A landscape with many valleys, sampled at points; each row gives a point and its height.
A ball rolls from a point to the lowest of its 2 nearest points, and stops where none of them is lower. Distance is the straight distance between rows; heights are no part of it.
q_376 h=354: [155 122 142 135 171  99 138 136 142  70 116 131  77 194  55 126 134 135
  73 116 143 121 153 147 102 148  92 106 163  93 182  99 171 177  91  94
  92 157 129]
q_710 h=530: [ 51  91  88 119 150  86 117 153 145 116 112 121 168 107  50 134 106 122
 124 146 167 122 169 108  99 164 118 184 127 144 111 160  73 129 153 115
 148 141 145]
q_740 h=379: [103 169 118 121  97 120 129  99 126 100 103 116 113 168 111 113 184  88
 112  88 137  96 120 127  85 199  75 170 118 112 183  93 111  72 126 140
 127 160 120]
q_633 h=339: [133 138 142 138 128 117 120 136 192 103 135 118 136 123  87 100 195 156
 136  68 119 133 174 121 154 177 153  79 114 102 173 126 144  60 131 170
 149 148 164]
q_966 h=528: [ 94 129 174 147 152 142 135 116 108 118  99 124 134 211 184 132  98 122
 144 179 152 143  68 174  90 158 146 142 148  97 131 126 166 114 107 106
 115 155 143]
q_302 h=564: [112 127 124 144 127 103 141  98 150  95 124  88  82 128 125 108 119  94
 115 163  98  97 146 144 111 176  77 129  99 136 125 120 173 146 115 146
 149 149 110]
q_521 h=768: [125  70 167 123 190 103 145 142 145 154 143 137 121  90 194 112  92 153
 138 168 134 115 108  99  91 121  92 136  99 153 108 190 105 167 111  77
 110  84 127]
q_126 h=284: [118 116 122 159 150  96 144 152 141  99 128 130 111 134  89 143 131 154
 128 144 124 124 171 137 128 136 173  83 118 132 142 144 160 179 100  83
 148 146 157]
q_350 h=741: [147 155  76  87 142 154 154 118 142 134 126 144 147  86 128  97 151 139
 112  97 105 124 168 102 112  61 100 126 126 170 139 126 108 183 135 128
  76 121 109]
q_286 h=214: [102 133 121 137 135  72 122 139 172  83 142 133 103 134  95 156 125 122
 138 144 103 122 164 151 140 158 105 111 148 115 151 156 145 129 110  88
 148 170 194]
q_28 h=792: [194  85 141  78 176 119 106 152 140 121 134 133 129  89 166 124  76 140
 146 144 135 124  67 166 144  98 119 122 127 141 109 200 160 170 135  92
  84 111 135]
q_198 h=390: [155 136 109  98 116 156 101  96  95 133 122  87 127 136 175 109 136  88
 131 121 144  90  64 146  96 136 119 142 114 159 125 130 114 132 141 168
 130 132  65]
q_311 h=607: [163 141 202  95 148 145 120  73 116  92 128 120 102 122 118  99 110  95
 121 103  99  44  78 146 112 181 101 127  67 151 153 143 204  80 113 175
 137  75 105]
q_963 h=494: [115 137 113  90 131 114  95 100  78 137 140 106 163 125 108 103  99 129
 144 169 151  90 133 100 117 135 183  90 101 168 124 176 160 166 141 166
 181 128  90]
q_617 h=763: [108 125 117 158 123 131 136 166 123 132 133 129 165 118 137 112 163 136
 143  92 178 172 158  93 149 130 204  75 110 107 111 107 153 151 116 160
 173 156 105]
q_165 h=588: [164 141 222  90 190 125 135 121 115 115 147 146 127 133 121  88  88 110
 114 114  76  92 129 120 116 154  79 105  66 114 134 138 188  93  99 163
 111  69 145]
q_868 h=711: [151 109 135 146 168 166 225 162 152 109 103 127 125  82  93 132 124 117
 112 116  96 128 121 166 132 148  83 167 114 139  98 134 203 183 122 147
  87 129 142]
q_772 h=527: [ 78 122  95 167  88 103  56 109 141  94 137 116  59 149 104 149  86 104
 129 140 152 148 120 140 124 112 118 161 185 117 140 108  73 133 127 100
 180 137 108]
q_962 h=402: [104 125  70 139 113  99  80 153 156 105 130 127 111 110  72 154 111 166
 131  96 146 177 203 136 135 110 163 122 180  97 122  99 108 167 139 129
 170 143 117]
q_377 h=398: [ 94 106  68 151  97  77  21 169 166 103  75 106  76 109 125 139 147 121
 100 135 186 159 180 107 136 139 128 138 106 117 129 128  74 132 128 132
 166 135  71]
q_441 h=351: [158 119 108 195 109 104 105 148 140  94 107  94  60 110 187 154 126 129
 120 202 117 109  99 144 153 132 117 112  92 154 127 157 127 124 116  74
 141 109 109]
q_208 h=605: [111 153 203 144 149 163 173 120 151  84 125 175 135 146 125  82 167 128
 141  45  94 117 113 147 140 198  86  95 110  86 160 114 184  67  99 176
 144 117 173]
q_568 h=429: [ 98 150  68 192  81 103 135 134  95 124  98 141 115  90 141 152 172 140
 111 174 175 110 165  91 155 131 160 122  64 148 120 146 110 117 128  78
 171 132 131]
q_407 h=208: [164 138 141  41 160 137 105  75 140 114 161 155 155  73 113  82 112 111
 143  98 148  59  71  73 111  96 123 109 131 166 131 160 148 166 119 150
 150  87  90]
q_854 h=461: [ 98 116 176 173 123 129 156  98 173  83 110 114  63 189 104 148 119 108
 119 129 136 123 122 178  96 185 113 149 142 120 156  79 173 101 107 108
 104 156 142]
q_738 h=821: [170 132 119  65 161 153 145 138 148 132 153 157 155 104 112 110 116 126
 147  94  64 147 117 150 183  79  93 104 179  98 107 144 162 173 141 143
 115 147 152]
q_566 h=750: [135 126 130  97  95 144 119  63 138 151 163 122 144 159 129 107 131 157
 167  93  94 105 125 156 147 142 141 133 162 105 133  92 144  99 145 204
 174 140 122]
q_782 h=558: [ 97  96 123 131 153 128 135 129 135 111 108 117 153 147   4 133 121 135
 114 119 156 116 177 127 103 161 155 174 151 145 163 115 101 105 150 131
 104 121 139]
q_665 h=382: [123 160 148 144 100  81 105 142 171  90 116 115 118 135 107 129 198  97
 126 115 127 159 168  98 170 182 142  90 111  87 152 104 137  60 120 106
 146 160 158]
q_390 h=771: [122 104 112  78 140 110 114 164 168 141 153 136 128  81  80 112 103 124
 125 106 120 186 198  71 146  78 110 115 175 120 103  91  90 172 144 110
  97 116 109]
q_127 h=383: [ 76 134 141 160 111 113 135  85 186  95 147 131 103 151  93 118 162 160
 142  72 138 108 157 134 132 174 126 117 150 120 186 116 121  71 131 132
 167 162 168]
q_701 h=466: [ 82  90  99 131  97 108 112 119 127 196 162 149 147 152 185 131 124 189
 181 117 125 143 145 145 127 103 156 135 139 114  86 124 104 138 129 165
 197 152 140]
q_189 h=703: [123 156  90 160 118 172 151 101  76 141 131 133 157 180  96 172 133 157
 115 127 143 131 127 171 110  84 170 166 167 123 152  97 103 135 126 132
 117 146 141]
q_140 h=355: [143 134  68 123 104  86  51 137 158  94 129 120 102 130 106 150 159 152
 102 112 139 141 185 126 124 125 124 106 127 133 161 133  97 165 114 131
 136 144 107]
q_821 h=722: [154  95 149 157 130 101 109 186 153 141 136 134  97 117 163 148 131 128
 124 147 133 181 130 109 156 120 152  89 109 121 102 127 123 132 117  85
 111 105 132]
q_215 h=726: [187 165 103  92 159 128 145 135 149 105 122 145 102  93 173 111 166 126
  97 118  93 136 146 130 127  77  64 101 124 135 163 138 146 183 110  84
  66 133 137]
q_152 h=333: [130 133 113 109 141 104 111 138  91 147 141 150 148  87 157 128 138 184
 124 155 107  92 153 108 107 107 129 113  76 189 139 214 107 146 135 104
 123  97 144]
q_540 h=427: [190 138 100  65 109 158  76  77 128 137 130 132 131 135 151 103 150 145
 121  61 128  79  79 154 103 105 136 112 135 153 154 124 104 127 131 194
 105 118  54]
q_956 h=529: [171 119 225  88 136 115  70 118 125 173 160 133 120 189 160 130 110 125
 126 143 129 152 119 112 110 105 142 125 142  99 136 112 104  83 112 112
 102  86 137]
q_688 h=705: [119 112 143 173 107 113  73 187 148 113 116 125  98 159 163 167 100  96
 131 142 167 213 108 128 164 107 163 142 160  89  98 112  93 103 117  72
 145 137 137]
q_725 h=753: [125 126 194 139 121 149 192  80 136 161 171 157  92 133 162 119  94 129
 144 104  69 128 107 148 121 132  60 148 143 120 110  56 159 121 106 162
 122  89 142]
q_541 h=479: [ 98 131 102 164  81 146  80 103 105 118 128 107 120 133  66 156  74 119
 138 145 164 153 147 155 149 106 212 134 169 152 138 120 104  91 173 137
 153 110 119]
q_758 h=380: [101 150  47 157  96 141 138 112 138 117  94  90 159 115 135 130 190 157
 143 115 156 119 153 163 145 150 182 114  84 152 133 148 156 115 153 190
 166 177 117]
q_669 h=420: [101 156 152 140  94 115 135 121  94 106  80 125 110 173 158 133 196  86
 111 140 168 129 115 107 120 185 115 128  82 119 161 109 122  54 127  91
 123 142 115]
q_203 h=797: [132 161  81 107  88 141  71 131 113 145 130 123 160  87  93 141 132 148
 129  95 154 174 180  96 151  87 177 109 167 120 136  99  60 111 159 161
 126  93  79]
q_538 h=689: [119 122  94 164 113 136 107 170 154  92 116 123 127 112 140 161  99  88
 162 132 149 166  87 178 182 122 154 149 162 100  97 132 124 128 129 114
 142 157 143]
q_605 h=280: [129 147 133 132 123  88 113 162 146 127 155 133 111  97  98 158 115 107
 136 179  55 124 162 109 156 121 109 105 120 120 117 168 133 111 130  92
 131 126 182]
q_247 h=343: [ 93  61 121  73 148 110 141 130 165 174 175 145 149  50 104  96  78 157
 170  86 131 119 138  73 118 117 128 115 143 142  75 153  93 171 170 146
 155 106  98]
q_519 h=428: [ 95 114  81 135 105 108 119 120 130 192 155 118 102 104 178 135  94 142
 156 157  97 137 149 101 126  70 115 129 136 135  70 119 106 189 140 146
 173 139 104]
q_724 h=710: [182 171  69 136 108 134 134 151 139 105 111 140 127  98 144 167 181 142
 100 101 101 135 137 142 145 111  95 140 123 107 147 128 111 161 101 112
  97 149 161]
q_720 h=282: [127  99 119 115 144 139 123 117 146 111 152 149 140  74 104 102  92 129
 151  86 161  91  83 136 135 127 132 113 148 158 131 178 123 191 127 143
 144 112 110]
q_866 h=465: [ 62 142  95 191  79 103 157 113 102 131 108 148 102 120 115 171 139 122
 107 159 183 127 140  86 123 128 136 156 116 128 145 130  80  93 131  40
 164 123 164]
q_492 h=648: [172 109 145  98 166 149 147 152 137 160 118 149 146 200 117 112 133 170
  99  96 120 185 152 133 127  54 128 125 180  92 120  57 137 169 105 136
  77 157 118]
q_14 h=554: [137 120 172 152 174 157 137 155 106 120 105 154 163 169 205 121 125 154
 145 149 174 134  34 173 115 143 157 102 126 113 138 168 143 140  95  93
 104 123 144]
q_722 h=602: [125 127 148 152 142 137 193 174  94 179 115 142 159 109 150 145 148 151
 127 154 119 141 146  96 123 124 149 132  78 125  93 123 158 137 114 126
 102 127 150]
q_750 h=806: [121 131  72  93  88 155  82 146  96 150 116 136 172 116 100 147 137 137
 105  98 175 144 148 126 127 116 151 166 144 148 147 127  37  80 165 157
  98  89 111]
q_110 h=389: [ 78  90  98  87 153  93 110 148 156 174 149 151 144  82 177 112  78 147
 166 128 142 149 134 100 111  79 101 128 144 130  73 154  78 206 124 109
 149 136  98]
q_674 h=337: [140 124  82 164 116 136 127 137 170  99  69  99 144 147 144 152 176 141
 121 123 159 130 139 191 134 153 181 154  89 129 129 134 168 101 125 160
  99 191 140]
q_9 h=680: [135 157  62 159  84 168 211 125 126 146 109 117 141  60  96 151 184 132
 122 102  91 105 132 108 143 135  98 197 123 126 108 105 123 121 167 166
 137 138 134]
q_718 h=557: [151 118 213 103 127 112 102 124 144 176 183 174 126 144 150 129 122 147
 157 105 106 129 135 100 141 124 173  87 121 103 125 141 137  70 112 136
 139  99 176]
q_534 h=809: [170 140 125  85 125 135 115 145 148 141 159 144 158  74 176 133 108 102
 172 105  80 143  73 137 180 101  99 123 158 106  78 153 115 142 136 142
 139 138 157]
q_412 h=419: [123 147 111 138  92  92  97 164 154 114  98  99 124 126 118 150 171  75
 123 150 139 176 159  88 160 146 116 158 125  79 105  92  96  81 137 118
 136 163 155]
q_240 h=583: [121  95 144 139 155 157 120 124 135 102 121 121 152 167  24  98 125 138
 111  93 174 111 121 159 133 136 192 112 168 135 165 130 124 103 142 171
 103 121 106]
q_491 h=443: [112 125  96 152 108 136 104 121 120 142 149 123 108 128  64 161  85 145
 116 143 133 156 170 124 128  70 190 115 170 141 136  96 117 170 134 117
 133 113 106]
q_90 h=353: [147  96  72 140 150  84 118 166 144 124  81  97 138 110 113 146 142 162
 102 167 162 139 208 106 111 122 151 147  72 134 107 122 132 189 126 119
 105 139 101]
q_743 h=196: [154 156 125 131 133 131 169 142 106 135  81  91 132 142 174 144 160 110
 109 173  93 135 158 143 103 170  96 170  47 112 110  97 180  87 118 164
  98 129 129]
q_828 h=767: [152 175 189 142  93 176 170  79 104 145 146 139  89 166 185 144 139 112
 114 127 106 142  76 136 112 128  91 127 146 122 145  60 133 112 104 118
  95  92 115]
q_437 h=725: [113  98 181 160 137 168 224 142 158 133 140 149  90  70 127 124 120 113
 136  93 103 130  91 116 131 152  72 149 129 147 101 130 161 166 118 108
 115 106 156]
q_971 h=310: [144 137 153 167 116 115 114 120 132  84  89  81  86 155 189 139 136 109
 140 195 123 109  93 173 129 167 141 115  84 141 139 143 172  88 118 104
 124 142 105]
q_781 h=472: [130 129 141 118  69 110  50  98 120 157 140 109 104 172 141 142 143 122
 138 117 158 138 127 108 129 115 185 107 135 118 147 123  86  49 158 157
 151 117 100]
q_613 h=430: [139 138 113 117 111 143 123 106  50 137 101  86 138 136 157 115 106  86
 133 208 164 101  73 124 113 143 127 143  89 162 108 158 138 110 157 124
 156 112  79]
q_518 h=492: [ 66 135 114 172 117  92  91  91 151  93 109 119 106 183 166 137 121 132
 143 133 168 155 124 149 114 137 166 112 142 128 136 126 137 114 108  97
 177 189 144]
q_19 h=287: [163 159 127 147 116 161 129 139 143 100 100 135 146 150 103 135 195 133
 113  93 109 116 131 171 171 150 167 106 112 112 169 129 159  74 121 160
 102 151 158]
q_82 h=458: [119 154  65 131  99 122  93 113  90 117 136 128 150  59 142 132 124 138
 136 143 151  91 129 126 164 110 171  88 108 173 123 196 129 171 134 142
 178 118  94]
q_192 h=297: [159 148  99 106 146  89 123 107 150  86 124 129 102 135  61 139 160 161
  77 117 122 102 196 127 101 128  83 119 135 123 193 120 117 185  97 102
  92 135 136]
q_831 h=283: [150 132  93 108 139 127  93 125  91 124 120 126 154  91 133 139  99 139
 112 178 113  86 109 134 117 106 103 150 112 196 144 210  71 129 143  94
  90  83 128]
q_844 h=796: [148 168 131 108 110 165 123 130  91 143 134 124 176 146 159 131 130  89
 158 116 115 156  71 136 175 115 143 110 165  84  99 114 133 125 129 158
 153 143 146]
q_791 h=585: [130 123 161 136 134 134 133  79 143  86 129 103  85  86 128 102 101  80
 139 144  95  60  74 144 120 189  75 130  90 169 117 166 188 143 128 148
 150 108 101]
q_394 h=749: [102 112 121 134 117  86  97 170 157 123 159 105 117  90 120  98 142 111
 153 120 141 166 180  50 160 145 163  62 112 106  95 125 139 146 134 149
 187 157 105]
q_418 h=804: [213 116 148  72 161 140  70 126 137 141 132 121 134 129 171 124  91 119
 122 142 109 108  82 161 127 107 118 144 114 146 131 166 133 108 132 140
  63  98 122]
q_409 h=456: [ 92 150 138 149 117 104  83 139 123  66  66 126 128 191 161 145 171 108
 120 136 182 150 115 145 121 162 162 112 112 100 160 116 136  86  95  68
 128 183 122]
q_908 h=781: [159 175 157 134 114 167 140 119  92 129 126 142 138 170 155 128 166 109
 104 105 125 146  86 118 138  98 153  80 141 115 152 100 137 146  97 132
 119 125 110]
q_606 h=258: [129 155 181 162 127 124 142 115  92 120  97  91 109 168 200 142 130 106
 129 209  97 153 148 149 129 156 128 116  65 107 134 103 203  47 119 131
 103 112 136]
q_874 h=312: [179 129  83 128 143 102 143 150 137 131  68 101 155 128 126 141 174 129
  80 144 143 146 178 113  95 138 123 192  81  97 101  87 113 175 118 126
  74 157 125]
q_474 h=582: [129 133 219 129 123 143 137 103 152 142 154 177 120 184 154 114 151 153
 147  70 115 120 124 156 138 156 146  81 126  93 155 108 159  48  98 169
 133 119 184]
q_801 h=671: [142 116 170 153 129 148 131 158 153  81 116 139 108 154 146 144 110  90
 160 137 139 182  78 177 174 144 164  85 158 100 110 123 174 125 112  81
 124 153 169]
q_249 h=480: [156  92 141 126  90 158 108 100 147 159 129  84 104 111  86 140  89  95
 141 146 128 109 104 134 145 138 160 161 119 159 101 141 125  43 199 196
 126  88 112]
q_547 h=625: [ 86 145 118 121 127 134 196 143  85 199 164 168 171  94 116 152 155 178
 142 104  80 119 177  81 118 100 152 128 124 116 100 129 116 124 124 130
 128 137 151]
q_920 h=816: [172 133 157 112 150 128  99 137  98 165 128 110 133 153 221 141 102 103
 128 194 116 133  74 142 116 137 106 165 109 117 111 155 118  60 135 123
 105  99 143]
q_405 h=440: [126 116 114 109 133 130  77  88 134 100 123 105  96 202 111 109 102 132
 141 120 120  83 115 208  82 147 132 142 164 137 165 124 152 140 122 165
 127 172  98]
q_173 h=647: [109 143 124 142 109 176 191 128 111 163 171 172 148  39 125 140 169 182
 157  42  73 118 120 101 149  76 130 125 151 135 116 140 105 144 137 121
 132 114 140]
q_973 h=650: [164 122 164 162 129 157 164 162 165  62 129 166  81 125  99 130 153 121
 132  61 133 138  80 170 184 146 147  60 159 102 155 144 196 123 122 104
 123 137 179]
q_4 h=392: [149 133 112 153 112  98 105 148  90 130 109 114 108 108 157 147 154 138
 102 210 149 114 164  91 158 129 124 109  65 164 130 146  90 112 136  63
 131  99  92]
q_234 h=695: [164 145  96 176 116 154 201 133 142 101  95 130 126  72 112 171 182 129
 112 119  94 117 135 132 143 133 109 165  96 114 102 112 163 171 117 119
 102 146 158]
q_731 h=766: [133 152 157 101 138 159 149 102 113 139 169 154 184 127  85 102 110 153
 166 102  72  91 109 157 169 108 150  86 172  85 118 133 172 120 140 190
 183 139 164]
q_934 h=378: [142 139 159 122 177 117 121 153  87 110 115 154 151 119 159  90 156 164
 103 148 155  90 136  98 117 144 130  91  62 174 151 182 120 167 102  97
 113 105 109]
q_653 h=735: [139  89 125 167 120  85 136 202 173 134 112 114  97  75 138 135 151 121
 138 150 145 163 171  88 172 149 165  88  77 131  82 123 155 156 127 118
 132 151 120]
q_754 h=720: [114 151 104 114 135 163 178 109  55 174 125 126 168 172  87 133 131 132
  99 129 139 111 140 144  79 122 134 178 125 157 151 106 117 105 147 160
 121 124 126]
q_932 h=500: [ 25 109  81 166 105  98 135 126 104 130 104 141 144  82  68 144 114 135
 137 157 187 107 159  94 124 146 150 159 115 159 137 177  77  91 169  85
 166 111 142]
q_425 h=502: [146 138 158  99  88  83  63 120 124 163 158 104  98 172 168 143 134 107
 122 161 120 143 140  90 117 120 110 118 118 117 139 125  79  70 132 129
 134 111 133]
q_68 h=629: [142 119 126  91 150 139 103 132 129 124 132 145 164 192  81  86 136 146
 111  72 132 159 131 134 135  90 120 119 198  87 148  79 102 165  99 149
 128 157 109]
q_658 h=341: [105  75 150 196 162 132 159 146 124 108 118 131 117 122 113 119 107 151
 125 138 184 124 126 129 134 140 186  97 108 169 117 134 157 191 112  90
 141 127  98]
q_919 h=338: [ 89  77 142 153 154 135 171 141 134 109 150 163 130  88  69 117 121 144
 121  82 187 108 116 106 119 142 147 111 139 177 152 157  99 178 111  82
 130  96 119]
q_814 h=667: [144 129 156 134 166 154 167 133 111 148 115 131 155 193 141 143 104 143
 122 143 108 176 117 164 114  95 131 143 165  82 106  69 166 172  99 139
 106 153 139]
q_290 h=467: [ 95 108 121 155 134 134 157 157  80 159 112  95 138 126 173 132  82  84
 135 227 158 152  86  98 120 122 123 151 113 129  76 128 128 149 144  92
 154 125 107]
q_154 h=220: [119 115 150 123 154 133 151 162  87 127 127 151 158  85 116 126 109  87
 113 149 133 108  83 110 136 144  86 171 111 169 125 181  75 119 134  66
  93  85 142]
q_677 h=421: [121  97 138  96 123 131 152 124 137 181 153 106 116 103  93 123  67  74
 124 147  79 145 140  68 125  89  86 182 160 145  65  81  92 125 169 136
 100 102 121]
q_899 h=739: [106  96 165 134 151 135 207 128 161 136 125 146  99 122 153 110 102 118
 126 109  92 141 109 149 103 184  15 175 128 120 112  76 144 149  97 153
 104 116 143]
q_991 h=754: [142 128 178 115 167 109 156 151 134 161 144 149 144  99 238 116 115 140
 142 156  76 147  99 106 105 121  80 117 110 108  89 164 139 151 108  98
 114  96 158]
q_943 h=201: [138 168 148  77 132 139 135  77  84 177 173 145 148 126 122 124  77 108
 124 149  74 121 165  81 108  55 118 130 154 150 128 101  99 128 139 108
 104  94 128]
q_257 h=740: [158 132 151 111 182 142 183 162 141 127 107 161 139 107 192 108 154 152
 106 124 109 142 113 132  96 119  56 130 106 131 127 156 149 177  97  95
  68 115 150]
q_175 h=783: [121 123 107  98 130 147 124 147 128 171 149 146 160  76  60 112 121 167
 125  96 120 166 214  60 133  60 185  81 163 136 121  83 101 150 150 151
 102 102  90]
q_380 h=563: [159 136 187 104 149 107 110 108 128 118 142 128 106 158 102 108 128 129
  89 121  89  99 164 138 103 155  97 105 103 140 177 141 140 102 108 134
  89  94 132]
q_744 h=736: [118 134  94 107 102 151 152 109  97 183 147 115 162 144 112 122 146 158
 143 114 112 120 155 130 116 133 134 158 129 139 121 122 113  93 171 203
 159 133 122]
q_812 h=501: [ 84 112 118 156 101 116 125  80 132 155 143 119 106 176 209 143  97 151
 171 150 141 121  89 165 109 117 159 128 135 126 103 157 141 122 137 139
 188 162 144]
q_604 h=665: [103 147  68 142  88 174 194 110 108 168 148 137 155  42 128 128 165 157
 136  75 127 113 112  94 136  97 103 173 138 151 109 107  76 136 175 140
 155 109 102]
q_760 h=401: [139 108 117 116 171 132 117 124 138  95 113 119 107 194  50  98 115 145
  84 102 139  72 130 186  73 159 100 135 150 137 181 131 140 149 111 150
  78 157 106]
q_703 h=260: [149 144 112  99 170 111 159 158 107 119  70 113 172 165 135 106 168 122
  80 141 139 121 162 119  76 198  93 187  69 108 136  96 134 117 105 138
  89 145 122]
q_147 h=507: [122 101 111 123  78 138  50 119 117 122  94  82 114 128 109 138  94  82
 146 174 178 110  85 136 163 136 174 146 107 161 106 165 122  33 201 154
 144 108  91]
q_706 h=604: [112 134 129 117 152 144 115 149 115 111 112 140 190 193  62 106 138 126
 118  98 149 136 124 169 146 129 177 117 181  90 152 124 119 116 118 152
 130 166 148]
q_845 h=109: [139 146 141  76 112 118 100  59 124 169 179 149 121  84 138 121  92 128
 144 130 123  95 115  61 116  73 126 117 149 165 121 145 103 142 139 123
 154  79 113]
q_649 h=779: [173  88 167  88 204 108 119 110 147 120 141 125  97 106 183  95  89 166
 122 148 137  82 104 127  88 112  92 117 105 173 141 191 171 182 122  92
  86  85 109]
q_26 h=426: [126 118 142 167 117 134 106  89 172  70 135 120  62 185  92 125 122 135
 136  84 135  98 111 193 127 154 150 112 166 136 192 125 159  96 125 117
 131 155 134]
q_453 h=687: [148 157 109 164 145 159 173 117 101 131 102 138 157 166 129 184 133 162
  94 143 137 144 123 149  93  84 142 180 154  92 134  81 117 190  88  85
  86 156 150]
q_556 h=418: [ 86 159  32 119 105 131  93 104 100  93 115 106 167 103 142 110 150 141
 151 113 161 110 128 159 126 142 147 115 127 133 150 172 116 149 144 175
 187 174 103]
q_149 h=756: [134 123  55  88 150 120 117 154 146 131 126 151 140  95 130 148 117 158
 126 102 119 168 175 148 134  50 102 146 163 118 117 118  84 190 122 107
  88 147 120]
q_62 h=778: [108 149 134 134 143 157 163 131 109 145 160 152 202 122 124  90 155 165
 158  82 128 117 115 118 143 104 184  59 143  99 115 139 161 153 123 183
 184 148 130]
q_303 h=579: [157 126 169 166 143 159 141 159  79 132 112 130 152 145 167 136 138 159
 125 189 146 125  99 143 148 122 183 113  83 155 124 147 154 112 124 106
 104 101 128]
q_50 h=275: [130 157 164  93 126 106 132 134  90 163 172 144 155 107 102 141  96 113
 124 177  61 110 167  82 130 118 113 122 121 147 130 168 109  92 138 102
 112  84 178]
q_544 h=498: [ 93 149 164 159 129 138 159 126  83 140 114 111 134 166 195 157  98  95
 136 220 130 179  78 119 104 134 124 140 148  87 103  95 139 131 119  84
 133 126 143]
q_578 h=508: [140 133 119 147  94 172 123  74 112 120 147  90 121 131  80 142  97 103
 152 137 122 100  99 175 149 115 176 148 152 155 133 130 145  96 178 172
 141 117 114]
q_951 h=628: [147 130 162 123 152 161 184 144 154  91 147 183 130 141 122  89 161 133
 136  43 111 130  81 165 159 154  64  87 167  74 147 120 189 150 111 143
 124 143 164]
q_557 h=281: [110 135 111 114 125 153 137 139 100 136 143 158 166 110 129 135 130 102
 122  83 154 126  78 120 131 133  86 174 157 137 135 135  46 128 126 105
 115 121 142]
q_662 h=335: [106 152  97 109 102 134 124 125 107 125 120 120 134 168 143 120 137  79
 131 127 144 120  87 133  99 163  77 191 154 118 132 102  75  79 137 139
 139 153 133]
q_10 h=436: [ 86 107 106 156  82  98  36 143 122 143  94 103  90 175 169 133 137 123
 110 138 197 160 129 111 117 120 151 152 106 128 135 128  70  77 138 117
 164 130 101]
q_223 h=384: [102  68 138  81 132 116 159 122 167 193 177 142 139 105 111  96 100 136
 155  95  90 128 153  92 113 120  82 158 165 139  79  98  95 140 156 141
 142 119 120]
q_174 h=537: [131 156 171  91 134 104 113 103 116 113 145 111 123 178 144 104 115 100
 119 151  82 120 142 137 105 154  78 116 132 106 142 104 155 119 106 151
 136 137 125]
q_638 h=495: [ 82  97 154 158 123 105 142 104 154 115 150 104  75 168  83 139  94 117
 124 132 126 138 146 131  95 143 104 171 171 130 135  81 106 145 125 107
 151 140 131]
q_469 h=451: [151  93 136 109 115 130 115 130 136 177 131  91 110  91 120 115  86  56
 127 175 101 116  99  86 143 131  94 155 107 157  78 125 118 105 183 160
 123  87 104]
q_403 h=834: [156 139 132 105 141 130 178 159 159 128 143 125 111  81 113 116 126  91
 126 119  71 170 153  99 172 111  68 113 157 111  95  84 178 190 125 115
  98 150 143]

Call two points neighbours if one is among the 2 nearest of the other. Go from one point of each pair to the other, from neighbour to neighbour, staying as low as possible. Name the highest point that can't be avoided.
q_286 and q_845: q_605
q_633 and q_192: q_405
q_633 and q_198: q_963
q_26 and q_743: q_653
q_154 and q_247: q_812

Where does a ball stop that starts at each point below?
q_9: q_198
q_744: q_743
q_782: q_743
